Each row is a point on a landscape with many valleys, with its height.
A ball rolls from a point to the lowest of its 6 nearest points, and stops where none of them is lower. Distance is the straight distance between rows; heights are no part of it.
j_549 (h 15.5): [  4   0   5  23   0   1 -12  -8  -9  -1   2   1  -2 -10  11   9  14  24
 -13   9  -4   4 -13 -13  -5  -2]
j_207 (h 56.2): [ 15  12 -18 -22   2  -4  11 -26 -20 -16  -2  -4  33   0  12  20  -9  18
   6  -9   9 -14  29  22  13   1]
j_297 (h 44.4): [ -6  -3   8  -2  17  -1  -2  11  -3   1  17 -19   4  -4   9  -3 -12 -34
  -7   8   9  16  -2 -16  -5   2]
j_496 (h 44.3): [ 16  13 -11 -21  -1  -3  13 -23 -15 -11   3   1  25  -1   8  14  -2  19
  10  -5   9 -19  20  33   9   6]
j_608 (h 12.3): [  6   9   5   3   3   4  -2  -1 -12   2  -3   6  13 -16  23  13  17  22
 -14   7  -2  -5  -7  -5  11  -5]
j_797 (h 34.2): [  2  -5   6  15 -15   3  -5  -6  31   9 -23  18 -34  13 -12   4   9  13
  20  -7 -29  -4 -39  -2 -18   4]
j_508 (h 25.3): [-12  -5  11  -9  -6   0   3  24  17   1   0  -1 -19   5 -21 -11  -6 -19
  -1 -12   7   2   0   2  -7   5]
j_372 (h 24.3): [ -4 -15   5  28  13  -8  -4   6   6  -1  16 -19  -5   3  -1  -3   1 -17
  -6   9   0  22 -10 -14 -20  -1]
j_261 (h 13.5): [-15   3  -1 -11 -18   3   1  16  14   0  -4  21 -18   8 -31 -10   0 -11
  12 -12   3 -13   2   5  -3   3]
j_574 (h 61.1): [ -4  -5  -1   1  12   1   4   5   0  -2  16 -13  11  -3  10  -2  -3 -19
  -9   3  12   4   3 -11 -11   5]
j_629 (h 18.2): [  8   2   0   5  -1   0  -5 -10   9   4  -3   6   8 -12   2   9   9  18
  -7  -1  -6  -9 -13   4   0  -8]
j_584 (h 19.4): [ 10   3  -7 -13  22  -9  -3  -6 -22  -4  17 -24  26  -1  28   1 -24 -23
 -17   9   5  12  20 -19  11  -5]
j_293 (h 27.2): [ -2  -6 -15   2  24  -7  -6   9 -16  -7  14 -27  19  -3  17   0 -20 -16
 -13  16   0  18   8 -24   4  -6]
j_974 (h 41.2): [  8  15  -8  16  10  -3   6   5 -25  -8   1 -18  22  -4  33  14  26  20
 -33  33  -5   4   8 -35  -1 -10]
j_300 (h 38.2): [  0 -10  -3  22  14  -7  -4   3  -1  -2  17 -14   6  -9  11  -3  -3   0
  -4   6   4  16   2  -6  -8   7]
j_550 (h 62.8): [-10  -6   3   7   8 -10  -3  11  10   3  11  -8  -2   5 -14  -9  -5 -13
   0  -5   1   2   2  -4 -15   1]
j_541 (h 22.5): [-15 -12  21  22  -1   1  -2  21  16  12   6 -12 -26  12 -22  -8   7 -19
   6  -1  -6   3 -17   1 -29   4]
j_88 (h 77.2): [ -1  -8  -4   6   5  -8  -3  -2  13  -3  12  -4   5 -10   5   2   1  -1
   2  -1   4  -8   4   1  -6  -6]
j_400 (h 60.4): [  4  -4  -2   8  -6   0  -9  -8  20 -11   0  14  -8  -6 -14  -4   9   7
   6   1   6 -15 -11  10   2  -7]
j_462 (h 10.0): [-13  10  -1 -17 -21   2   2   1  12  -6  -9  26 -12  10 -28 -14  -3   3
  22  -9  11 -16  10  17  12   5]
j_751 (h 24.7): [ 10  -4 -14   0  21  -5  -7   2 -13  -4  13 -23  19 -14  20   8 -10 -10
  -8   4   5  15  11  -7   6  -1]
j_149 (h 26.2): [-15 -14  13  -6  -6   6  -1  28  16  16   3 -12 -29   8 -27 -14 -11 -30
  -2 -11  -1  16  -5  -4 -17  10]
j_875 (h 22.4): [-10 -13   9  13  14  -5  -3  15  13   6  17 -18 -17   4 -18  -9   1 -30
  -4   3   3  18 -11 -14 -22   0]
j_30 (h 34.0): [ -4   0   0   2 -12  -7   0 -13  22  -2 -15  16  -4   1  -5  -6   4   5
  15   1   6 -14 -12  12   4  -9]
j_308 (h 58.4): [-10 -18   2  12 -10  -3   0   4  17   0   2   1  -7   5 -14  -2   5  -5
  12  -6   8 -12  -4   0  -5   2]
j_778 (h 21.1): [ 11  -2  -7  -5  12   5  13 -19 -34 -13  -3  -4  33 -18  31  19  -3  15
 -14   7   0  -5  21   9  11  -1]
j_371 (h 29.4): [ 12  10  -4 -13  -4   8  12 -22 -19  -4 -12  14  22 -12  21  23  16  36
  -7   2   4 -21   6  10  19  -2]
j_299 (h 11.1): [  0  -6  -4  15  32  -4  -2   4  -8  -6  24 -26  10 -15  21   1 -11  -7
 -18   8  -5  22   8 -13  -2  -1]
j_48 (h 6.7): [ -8 -10   7  13 -18  -2   1   3  29  -1 -22  14 -33  10 -22 -12  14  -7
  28  -6  -8 -16 -21   4  -4  -1]
j_696 (h 26.4): [ -5   1  -5 -16 -16   7  -4  18  10  10  -7  23 -31   7 -47 -23 -22  -4
  15 -27  -7   6   9  17  16   9]
j_9 (h 25.6): [  2   5   9   2  -8   5  -5 -16  17   3 -16  16 -14  -8   5  11  13  25
  -3   4 -12  -9 -26  -7  -4   2]
j_64 (h 65.7): [  4  -7  -3  29  26   1  -2   8 -13   0  12 -25  12 -10  19   3  -8   3
 -29  14  -7  24   4 -14  -5   1]
j_908 (h 17.0): [ -1  -6   4   2 -14 -12   3  -6  30  -7 -30  29 -25   2 -31 -13   8  -1
  37 -16 -21 -18 -19   4  -1  -7]
j_848 (h 30.2): [  6  10   1 -14  -3  -2  14 -21 -18   1 -15  16  13 -16  28  15  23  25
  -5   6   2 -21   0  -2   7 -13]
j_627 (h 16.5): [  3   8  -2  28  14   2   8  12 -28  -4   6 -16  15  -4  24  15  14  17
 -31  32  -9  10  -2 -28   0  -6]
j_426 (h 24.1): [-12   8  -8 -17 -17  11  -1   9  -4   4 -13  32 -30  13 -44 -25 -11   9
  20 -32  -1  -7   8  31  16   5]
j_198 (h 51.9): [  1  18   2 -29   1   4  -1   4 -17   6   4  -5  17   4  13  -1 -19 -23
  -3   5  16  11  27   4   9   0]
j_10 (h 26.7): [  0   1   9  17  -1   2  -8 -11   4   2  -6  11 -10 -10   1  10  15  16
 -12   9  -9   5 -24  -6 -12   0]
j_182 (h 12.2): [ -4  12   0 -12 -14  -2   7 -11   1 -11 -10  25   2   6 -13 -11   3   3
  21  -8  10 -27   8  26  10   1]
j_723 (h 39.6): [  0 -16  15  32  -2  -3 -10  -6  17   8  13  -9 -17   8  -8  -6   8   0
   8   7  -8  18 -28 -10 -19   7]
j_904 (h 67.2): [  5  -8   3  12   3  -3  -4  -8  12  -3   3   5   5  -8   6   1  11   8
  -2   3   2   1 -10   5  -1   0]
j_983 (h 34.6): [  7   6   2   1  -7   4  -3 -13  20  -4 -22  22 -16  -9  -4   9   9  21
   7  -5  -6 -13 -22  -1   3  -1]
j_344 (h 67.7): [  0   8   5 -20  10   1   5   8  -8   0   9 -10  13   3   7   0 -11 -24
  -3  -3  10  11  12  -7   5   3]
j_225 (h 71.5): [  3  11  -6  25  23   3   1  14 -26  -6  10 -24  19  -8  30  14  16  13
 -34  29  -4  17   6 -21  -9  -4]
j_547 (h 34.3): [-11  -3  -4 -11 -21  22  -2  24   9  11 -13  21 -32  11 -51 -22  -8  -6
  14 -20  -8   0  -2  18  14   5]
j_222 (h 15.9): [ 11   2  -6  13  14  -6  -2  -1 -19  -5   5 -17  18 -21  21  13   6  14
 -28   3  -6  11   3  -8   4   1]
j_653 (h 60.6): [  0   5   5  30  16   0   4   2 -21   0  11 -19   4 -13  15   6   5  17
 -35  20 -12  21  -8 -22 -11   7]
j_613 (h 13.8): [ -5   3  -6  -9  15  -7   6  -7  -4  -4   9  -8  18  -3  20  -5 -15 -17
  -4  10   7   5  16 -15   2   0]
j_977 (h 24.2): [-11  -9   7  -5 -24   4   1  25  16   0 -14   9 -33  12 -43 -19   3 -15
  12 -20  -2 -10 -13   7  -8   2]
j_985 (h 10.1): [ 16   7 -19 -17   7   2  11 -20 -23  -6   9  -7  24  -7  19  18   0  14
   0  -1   4 -15  14  26  13   8]
j_967 (h 30.6): [  8   1   4   4  -4   5   0 -17  11  -2 -10  12  -1 -12 -10   3   4  23
   4  -7  -2  -8 -16  10   5   1]
j_989 (h 14.7): [  5   6   0  -6  -7   2   3 -17   8  -1 -15  17  -7 -13  12  10  14  30
  -1  -1  -6 -17 -19   0   3  -5]
j_389 (h 15.7): [  3  17  -2   8   5  -5  10  -6 -17   4  -2   8   8  -7  23  18  26  19
 -20  21  -3  -1 -14 -23  -1 -12]
j_544 (h 25.8): [  7   5  -6 -21   9  -3   6  -9 -16  -6   9 -11  23   6  15   5 -20 -15
  -2  -1   5   1  22   4  12  -1]
j_926 (h 41.4): [-10 -17  18  25 -14  -3  -7  -3  26  10 -14  -4 -29  20 -19 -11  11   1
  29   6 -22   6 -27  -4 -19  -1]
j_666 (h 26.8): [-12   2   8 -11 -13   2   7  12  10  -1  -1  10 -14   7 -15 -11   5 -12
  13  -9  13  -2   4  -2   0   9]
j_459 (h 44.6): [ -8 -15  13  28  -6  -7  -9  -1  21   6  10 -12 -16   3 -13  -3   5  -5
  14   2 -12   7 -28  -7 -26   2]
j_773 (h 50.4): [ -8   4   8 -24   5  15  -9  17  -6   9   7  -9   2   5   1  -6 -18 -32
 -12  -4   9  20   4  -5  10   2]
j_114 (h 21.0): [  0   0 -10  -6  -3  -6   2  -4   6 -10   8   6  12   5   4   0  -4  -1
   6  -1   7 -17  14  15   5   0]
j_670 (h 13.7): [ -2  12  -1 -23 -15  13  11  13  -2   5 -11  18 -17   9 -27 -17 -12   3
  11 -17  11  -8   9  22   6  12]
j_713 (h 34.1): [ -7 -17  13  35  -5  -9  -9   2  16  13  13 -16 -18   9  -9  -6   4  -9
   7  10  -9  23 -19  -6 -21   6]
j_697 (h 33.0): [  2  -4  11 -21   1  17 -10  20  -1  14   6  -8 -15   0  -9 -10 -24 -24
  -3  -4   7  23   8  11   7  17]
j_442 (h 24.6): [  5   2  -9   4  13   7   9   7 -27  -4  -3 -14  26 -19  31  15  13  24
 -30  15  -4   2  16 -13  11  -4]
j_465 (h 35.2): [  2  -4   0  10 -18  -6  -1  -7  31   6 -31  24 -43   8 -22  -4  11  16
  45 -11 -31 -11 -31  -5  -9   4]
j_119 (h 43.4): [  8  12   1 -25  14   4  -8  -1 -20   4  12 -16  21  10  17  -8 -17 -27
 -15  13  16  19  16 -10  10  -4]
j_108 (h 31.3): [ 19   6 -14 -21  14  -2   3 -20 -33 -13   1  -7  30  -5  22  13 -17   8
  -8  -4   3  -8  27  11  13   4]
j_604 (h 12.9): [-12   7  -2 -20 -16  13   5  16   8   6  -8  25 -20  10 -38 -16  -1   1
  13 -18   6 -12  11  19   5   7]
j_892 (h 13.9): [ -7  15  -8 -25 -14   4   6   1  -1   3  -6  13  -3  15 -13 -16  -8  -6
   6 -10  11  -9  23  17   5  13]
j_100 (h 15.6): [ -8  14   1 -25  -7   9  15  11  -8   0   3  12   4   7  -5  -1 -13 -10
  11  -9  15  -5  23  14   3  10]
j_134 (h 34.7): [  4  -2   6  21 -18  -3 -12 -13  28   5 -10   3 -27   2  -6   6  11  15
   9  -1 -14   1 -32  -3  -6   2]
j_339 (h 20.1): [-15 -12   7   1 -11  -3  -7  30  22   0  -2   6 -26  11 -29 -16   3 -14
  14 -10  -2   0  -6   0 -15  -2]
j_731 (h 52.2): [ -1 -15   9  22  -3  -9  -9  -4  21   7   3  -4  -6   8 -19  -2   5  -2
  16   1   0   0 -14  -7 -14   3]
j_359 (h 65.8): [  2 -12   9  15  -5  -9  -7   0  24   5   0  -1  -6  -3  -9   0  11   0
   9   0   0   3 -13   1  -8  -3]
j_325 (h 76.9): [ 15  19 -20   3   5 -17  12 -19 -25 -11 -12  16  11  -3  38  18  22  29
 -14  23  -3 -18  -1 -20   3 -20]
j_153 (h 13.2): [ -2   8  -7 -16 -10  -5  11  -6  -4  -7  -3  15  11  11  -6 -11  -6   0
  14  -7  16 -16  22  20   8  14]
j_572 (h 25.7): [ 10  18 -13 -29   1  -6   3  -7 -15  -2  -1   1  19  12  14  11 -15  -9
   6  -1  16  -3  27  10   4   1]
j_118 (h 21.4): [ -1  -7   2  17  -9  -1 -13  -5  28  -1 -22  16 -21  -1 -14  -1  12  13
  16  -2 -12  -8 -24  -1   3   1]
j_351 (h 11.9): [  8   0  -6  -7  -6   2  -2 -20   0  -5   3   3  16 -12   9   5   6  14
  -2 -10   7 -20   4  17   4   5]
j_796 (h 16.4): [ -9 -18   9   8 -16  -7  -5   5  19   5  -3   1 -22   5 -25 -14  11 -10
  24   3 -11  -7 -17  -2 -14  -8]
j_589 (h 72.6): [ -8  -3   7  -2   8  -1   1  13   3   7   6  -4  -1   2  -4  -3  -8 -20
   4  -3   6   1  11  -7 -12   4]
j_77 (h 15.8): [  2  19  -8 -26 -11  -5   6   0 -10  -1  -6   0  20  12   5  -1  -9 -11
   5  -4  16  -6  29  20   7   4]
j_256 (h 13.6): [  9   1  -9   3   4   1   7 -10 -25  -7   4 -10  21 -11  20  11   6  27
 -13   4   3  -8  12  -5   8  -5]
j_511 (h 11.6): [ -8 -18  12   8  -2  -2   5  13  14   2   6 -13 -21   8 -14  -8   4 -22
   7 -12   0   7  -8  -6 -23   1]
j_476 (h 36.8): [  4   5   6  12   0   1  -5  -9  22   7 -23  21 -23   0   3   6  14  22
  11  -6 -19  -6 -32  -6  -5  10]
j_754 (h 35.9): [ 16   9 -10 -28   8  -1   1 -10 -24  -3  -1  -2  31  12  18  13 -18  -8
   0   0  14   4  29  15  -2   0]
j_224 (h 13.4): [-13  -4   2  -9 -25   2   2   8  19   0 -15  26 -16  10 -33 -12  11   0
  22 -12   1 -19  -8  18   8  -4]
j_399 (h 11.7): [  3  10  -4   0  -6  10  -2 -15  -4   2  -5  11  15 -17  17  12  16  24
 -13   6   0 -10   2   3   7  -4]
j_851 (h 20.0): [ 12   3 -13 -10  21  -6  -4  -6 -38 -13  15 -26  28   6  29   2 -22 -14
 -20   9   6  12  25 -20  20 -10]
j_864 (h 13.3): [  1   9  -6  -5 -10   4   2 -26  10  -6 -11  21  10  -8   2   3   2  14
   8  -4  12 -23   5  21  13  -5]
j_250 (h 15.4): [  2   5  -6 -20  -5  -3   8  -4   2  -7  -3   7  11   4  -7  -3  -4   0
  11  -6  13 -14  17  18   6   6]
j_795 (h 32.1): [  2  17   8  -2 -10   0   9 -14   4   2 -21  18 -21  -7   7  10  21  26
   0   7 -13 -15 -26 -18 -11  -2]
j_331 (h 37.6): [  3 -14   9  29 -11  -1 -10  -9  24   5  -6  -3 -20  13 -13  -4  11  -8
  19   2 -14   5 -28   0 -16  -8]
j_415 (h 32.2): [  1   8   7 -27   1  13   6  19   3  10  -1   2  -9   5  -7 -16 -17 -19
  -3  -4   7   6   3   6   9  14]
j_234 (h 12.8): [  5   7   1  12   6   1   1  -7  -8   5   0   6   6 -13  15  16  17  23
 -21   8  -7  -2 -14 -17   3  -8]
j_215 (h 38.5): [  0 -10  -6   6  24  -9  -4  -1  -4   0  19 -21  18  -6  14  -5  -9 -11
 -16  -4   2  17   4 -15  -1  -1]
j_471 (h 29.0): [ -3  -8  -6  13  14 -10  -2   7   0   2  27 -19   6  -8   6  -3  -4 -22
  -5   1   0  16   2 -16 -13   4]
j_89 (h 18.4): [-11 -20  10  17 -16  -4  -9  16  24   1 -12   4 -33  13 -30 -13   9 -13
  28  -7 -12  -5 -27   3 -17  -2]
j_582 (h 37.1): [-14   7   2 -15  -4  -1   6  14   6   3   6   6  -4   6 -17  -7 -13 -18
   9 -10   9  -4  12   1   0   6]
j_184 (h 41.3): [ 10  19  -8   1   8  -4  10  -9 -30  -4  -7  -3  23  -7  35  28  26  21
 -23  23  -1 -14  10 -22   6 -17]
j_35 (h 32.9): [-11  -1  12 -14   8  17   0  21   5   9  10 -13 -10  -1  -9  -6 -12 -36
 -13  -6   4  17  -3  -8  -5   5]
j_612 (h 27.1): [ -6   2   7 -21  -3  11   4  20   8   6   2   2 -18   7 -15 -19 -23 -23
  -5  -8  16  12   3   4  13  14]
j_976 (h 29.5): [  7  12 -13 -22   1  -7   6 -21 -13  -7   7   1  21   1  10  -1  -8   2
   7  -8  11 -16  23  20   9  -2]
j_353 (h 42.8): [  3  -5   5  13  -9  -7  -6  -6  23   0 -15   5 -15   0 -10   2   4   4
  16  -4  -5 -12 -14   8   1  -8]
j_807 (h 34.5): [  4   3  -3  25  18   4   2   1 -15  -7  10  -6  10 -18  20   8   6  17
 -24  12  -2  12   1 -14   1  -4]
j_688 (h 17.8): [ -9   7   6 -23  -9  12   3  21   7   6 -10  15 -23   5 -24 -18 -24 -12
   4 -17  -3   9  12  21   4  13]
j_340 (h 33.8): [ 11  -6 -15  14  30  -4  -5   1 -25 -10   9 -33  29 -12  27   4 -16  -6
 -24  13  -2  17  12 -18   6 -10]
j_525 (h 54.5): [ -9  -8  -4  -6 -14  -8   2   6  14  -3   9   9  -2   4  -9  -8   2  -7
   9 -11  12 -16   4   6  -1   8]
j_912 (h 36.5): [ -2  -6  -9   6  16 -12  -1   1  -5   1  18  -9  15  -6  14   0 -10  -6
  -6   0  11   8   6 -10   4  -2]
j_829 (h 10.5): [  4  -1  -5   0  -5   3  -2  -9   0   0   8   4  18 -10  14   4   0  14
  -9  -7   3  -6   2   9   9  -3]
j_154 (h 71.1): [ -7  -4  -1 -14   6  -4   4   5   7  -1  10  -2   5   1  -3  -5  -9 -15
   9  -7  11  -1  11   3   4   0]
j_529 (h 44.5): [ 15  15 -12 -29   9  -3   2 -20 -30 -10  -3  -5  32   4  21  20 -14   3
   4   2   6 -10  32  25  14  -3]
j_622 (h 28.2): [-12   0   9 -11  -6  12  -3  28   8   8   3  -4 -25   6 -24 -11 -16 -22
  -3 -11   2   9  -2  -2 -13   9]
j_856 (h 18.0): [ -3   6 -15  -6  -7 -11   5 -16  -2 -11   2   4  22   4   8   3  -3  10
   5   0  12 -16  19  30  10   2]
j_931 (h 22.8): [-10 -13   7  15 -15  -5  -1  19  22   1   2  -1 -22   6 -25 -13  11 -16
  13  -4  -3  -2 -12  -1 -21  -5]
j_133 (h 23.7): [  7   7  -8 -24   5  -6   6 -11 -12  -1   2  -1  17  14   5   2  -9  -6
  10  -6  11  -4  29   6  10   2]
j_853 (h 41.9): [-20 -27  23  31 -10  -7  -3  17  19  12   5 -15 -31  20 -14 -10   4 -17
  23   5 -16  16 -30  -6 -30   7]
j_201 (h 25.4): [-17 -10   1  -9 -24   2   2  10  10   3 -22  36 -28  13 -43 -20   7   5
  29 -20  -8 -18  -7  17  10 -15]
j_343 (h 28.7): [  1 -12   6  17 -11  -5 -13  -8  31   6 -17   5 -29   8 -10 -10  13   5
  19   0 -21   5 -33  -2 -14  -3]
j_479 (h 13.0): [  4  -9  -1   9 -15  -7  -6 -14  29  -5 -25  20 -20   3 -18 -11   8   4
  26  -3  -5 -10 -20   3   4  -9]
j_130 (h 30.9): [  4   7   9  14  -5   5  -7 -10   6  -1  -3  12 -18  -5  -2   8  21  21
  -1   7 -12  -2 -25  -8  -6   6]
j_33 (h 31.9): [  5 -10   9  25 -17  -5  -5  -4  34  11 -22  11 -33  14 -16 -13  16   6
  34   1 -27   6 -40   0 -22  -2]
j_587 (h 41.8): [  6   2  -6  17  34   3   7   6 -27  -6   5 -23  20 -16  36   9  -2  19
 -29  15  -7  12   8 -13   8  -3]
j_116 (h 16.2): [  3   3  -9  -7  19  -4   1 -10 -20  -6  13  -4  25  -5  18  -2 -18  -6
  -7   1   9   2  23   1   5  -4]
j_232 (h 53.6): [ 18   9 -10 -21  -1  14   9 -32 -38 -17  -9   2  35  -5  22  28   3  26
   3  -5  10 -15  23  22  19   5]
j_166 (h 26.5): [-10 -15   5   3 -16  -4   4  11  18  -3  -5  10  -4   4 -19  -9   7  -2
  11 -10   6 -10  -2  -1  -4  -2]
j_27 (h 31.0): [  0   0  10  25  -1   3  -9  -6  10   7   7  -3 -14   0   0   9  14  16
  -5   9 -12  11 -17 -12 -14   0]
j_69 (h 13.1): [  3   4  -5  14   8  -3  -3  -4  -8  -7   8   2  20 -23  15  12  11  21
 -13   5   2  -3  -2  -4   4  -4]
j_590 (h 16.1): [  8  12  -6 -10  -3   9   8 -23  -7  -1 -11  11  19 -12  14  15  10  31
  -4  -1   8 -25   5  19  14   2]
j_650 (h 26.1): [  3  -2 -14 -18  15  -5   6 -13  -9  -7  14  -3  21  -3  15   0  -8 -10
   4   4   6  -4  17   0   4   9]
j_689 (h 20.6): [ 16   0 -12  -9  17  -2  -1  -8 -25 -12  15 -20  30 -13  29  11 -19   1
 -14   5  -2   9  25 -11  10  -1]
j_338 (h 27.3): [-20 -12   5  -5 -14   6   0  31  20   6  -2  -6 -33  16 -40 -13   1 -15
   5 -14 -10   6  -9   2 -14   4]
j_579 (h 41.1): [ -1   0   2 -10  18  -6  -5   4 -13   6  20 -18  13  -3  16   2 -12 -32
 -15   6  13  20  10 -18   7  -6]
j_195 (h 25.0): [-16 -11  14  11  -6   4  -3  30  11  11   2 -11 -28  12 -31  -5  -7 -26
   1 -11  -6  18 -21   1 -27  11]
j_655 (h 75.6): [  0   7  15 -23   0  14 -11  15 -16   7   8  -9   9   8   8  -5 -17 -33
 -14   9   7  33  16   1  15   5]
j_756 (h 26.6): [-15 -27  16  22   2  -5  -6  19  14  14  13 -16 -31  20 -24  -5  -1 -22
   8  -8 -11  20 -24  -7 -22   4]
j_65 (h 12.5): [ 14   1 -12   3  10  -2   2 -11 -11  -5   8  -6  21 -16  15   1 -10   8
 -14   0  -2   0  11   2   4   1]
j_918 (h 14.8): [-20   9   1 -21 -27   9   5  11   3  -2 -15  36 -25  17 -28 -18   3   1
  20 -16  -1 -23   8  18   6  -3]
j_101 (h 17.2): [-15  -6   3   3 -13  -7  -4   5  16  -2 -23  27 -28  13 -31 -10  11  -4
  31 -16 -13 -18 -16   4   4 -15]
j_160 (h 22.6): [ 15   1 -13 -12  25   5   8  -8 -34 -11   8 -19  28 -13  24  14 -14   6
 -22   4  -2   7  24  -6  14   2]
j_473 (h 11.2): [ 10   3   1   4   2   8  10 -19 -22  -1 -10   3  24 -21  26  14  11  31
 -15   6   2 -17  10  -4  14 -16]
j_877 (h 12.4): [  6  11   1   0  -2   2   7 -16  -9   2  -6  15  10 -16  19  15  22  32
 -11   5   0 -18 -10  -5   3  -8]
j_515 (h 22.7): [-15 -18  16  22   8  -8  -1  12  10  10  15 -17 -11   7 -13 -12  -1 -24
   4  -2  -5  18 -12 -12 -30   7]
j_117 (h 26.3): [ -8 -17  12  38  11  -8 -13  -3  10  12  25 -21  -8   3  -8  -1   5  -1
  -9  10 -15  26 -13 -11 -25   5]
j_624 (h 12.6): [  5   2   1   1  -1   5   2 -19   0   1 -12   9   2 -18  15  13  18  20
  -7   6  -5  -5 -18  -2  -4  -3]
j_616 (h 58.5): [-12 -17  16  39 -19  -4  -6  -2  26  14   7 -16 -26  24 -15 -16  11 -12
  25  11 -21  14 -31  -9 -26   3]
j_314 (h 32.3): [  7 -11   6  13 -14  -8  -3  -3  22  -1  -4  10 -21   4 -15   1   9   0
  20   5  -5  -7 -20   2  -4  -6]
j_333 (h 58.3): [  0 -11   2  19   3  -5  -7  -4  17   0  11  -6  -5  -4   4   0   1  -5
  -4   3   2   2 -14  -6 -11   0]
j_448 (h 48.1): [ -8  -6  -4  -5 -10  16 -12  25  17   9  -2   5 -37   3 -42 -19 -28 -18
  18 -11  -1  16  -2  11  10  12]
j_262 (h 25.9): [  4  -4  -3  12  -2  -1 -12  -1   8   1   0   2   1 -13   7   5   5  15
 -12   9   2   5 -13  -2  -5   8]
j_940 (h 35.3): [ 26  11  -8 -26  20  -8   6 -16 -34 -13  -1  -8  31   7  26  17 -19  -1
  -6   5  13   3  31  11  17  -1]
j_374 (h 14.4): [-18 -14  11  15 -16   3  -9  15  19   5  -2  -2 -30  15 -24 -16  10 -21
  20  -7  -7  -1 -17  -6 -15  -8]
j_735 (h 45.1): [ 12   6 -10  12  21   1   6  13 -27  -5  -1 -19  27  -9  30  14   7  15
 -32  22  -5   9  15 -20   3  -1]
j_777 (h 25.2): [  3  11  -7  17   6   5  -1   7 -19  -1  -1  -7  12  -6  21  12  22  21
 -30  18  -5  10  -7 -22  -3  -8]
j_185 (h 19.5): [ -4   5   2  27   7   7  -8   0  -7   7  13 -13  -3  -3  13   5  10  19
 -29  13 -14  24 -18 -14  -8  -1]
j_534 (h 15.3): [-10  19  -2 -20 -16   6   5  10  -2   0 -15  32 -14  19 -35 -15  -2   6
  17 -14   8 -16  21  24   8   9]
j_979 (h 34.8): [ 17  13   5 -10   2   6  11 -19 -31  -4  -9  -1  37 -17  29  21   9  29
 -10   6   7  -8  21   8  13 -12]
j_635 (h 11.8): [  7  -3  -3   8  -4   0   9  -2  -3  -3   8   2  11 -17  11   2   0  15
 -10   3   0  -8  -2   4  14  -2]
j_168 (h 35.1): [ -2   1   7 -12  -6  13  -9  20  14   9  -3   8 -27  10 -28 -16 -32 -23
   3 -11   6  25   2  11  13  12]
j_605 (h 42.9): [  4   0  -5  23  27   0  -6   1 -11  -2  14 -18   7 -12  16   2   1   5
 -15  10  -2  19   1 -12  -6  -3]
j_975 (h 16.3): [ -6   8   3 -26 -18   9   7  13   2   4  -6  16  -9  10 -21  -6 -10 -10
   4 -14  10   5   6  13   8  14]
j_315 (h 14.5): [  8   1  -6  -6   0  -5   8 -14 -11  -8  -4   4  33 -13  13   3   4  16
  -2  -6   6 -17  19  11  12  -2]
j_434 (h 17.4): [  9  18   2 -31  10   0  -7   0 -26  -1  14 -25  32  12  23   2 -17 -24
 -12  10  10  24  26  -7  17  -9]
j_443 (h 31.2): [ -1  -3  -3   4  -2   0   2  -7  13  -3   0   6   7 -13   4   2   2  12
  -3   2   2  -7  -3   7   9   2]
j_568 (h 23.9): [ 13  -1 -15 -16  15  -5  -2 -17 -30 -10   7 -18  34   4  31  12 -22  -4
 -14   1   5  -3  25  -2  14  -1]
j_245 (h 16.0): [  6  -2  -3 -10 -11   0   3 -17  21  -8 -22  18   6  -7   3   0   6  16
   8  -5   5 -22  -9  14  10 -10]
j_747 (h 20.4): [ -1   2 -17 -20  11  -8   2 -13 -17  -9  10  -6  24  -4  19  11 -11   0
  -9  -6   5  -8  22  10  10   3]
j_878 (h 24.0): [ -8 -10  14  10  -2  -1   3  16  24   3   6  -3 -19  12 -18   4   5 -20
   4  -9   3   2 -10  -5 -22   2]
j_436 (h 31.4): [ -9  -2  11  -2  -6  13 -10  22  24  20   1  -8 -35   6 -38 -16 -25 -33
   5  -3   0  25 -10   1  -1  14]
j_686 (h 66.6): [  8  24 -12  -5   5  -6  13 -16 -28   3 -11  13  24 -10  33  24  25  23
 -15  16  -8 -24   7 -16   5 -19]
j_238 (h 14.0): [-18 -12  11   1 -13   2  -6  17  18   2 -18   9 -26  13 -33 -13   4  -8
  26 -14 -10 -15 -18   3  -4  -6]
j_857 (h 12.0): [  7   2  -5   4   3  10   3 -13  -8  -6   7  -4  20  -8  25  10   6  19
 -13   5   3  -5   9  11  10   2]
j_911 (h 18.6): [ 14   1 -13 -14  20  -7   1  -5 -22  -6  12 -20  23  -6  26  -1 -21 -21
 -14   7   4   9  23  -8  15  -5]
j_57 (h 17.1): [-12  -9  -1  -9  -8  18  -7  31  15  14  -1  -3 -36   5 -37 -16 -17 -23
   6 -13  -8   8  -1   0  -1   8]
j_949 (h 23.8): [ 13   8   0 -25  11  -1 -10  -2 -33 -14  13 -23  38  11  37   6 -19 -22
 -20  12  14  16  24 -15  14 -18]
j_535 (h 15.2): [  7  18   2   8   3 -10  13 -14 -14   1  -8  18   3  -4  19  17  29  25
 -15  14  -2 -13 -14 -19  -1 -13]

For each start below, name the point where the ball stops.
j_27 => j_829
j_297 => j_511
j_133 => j_462
j_130 => j_829
j_587 => j_829
j_33 => j_48
j_198 => j_462
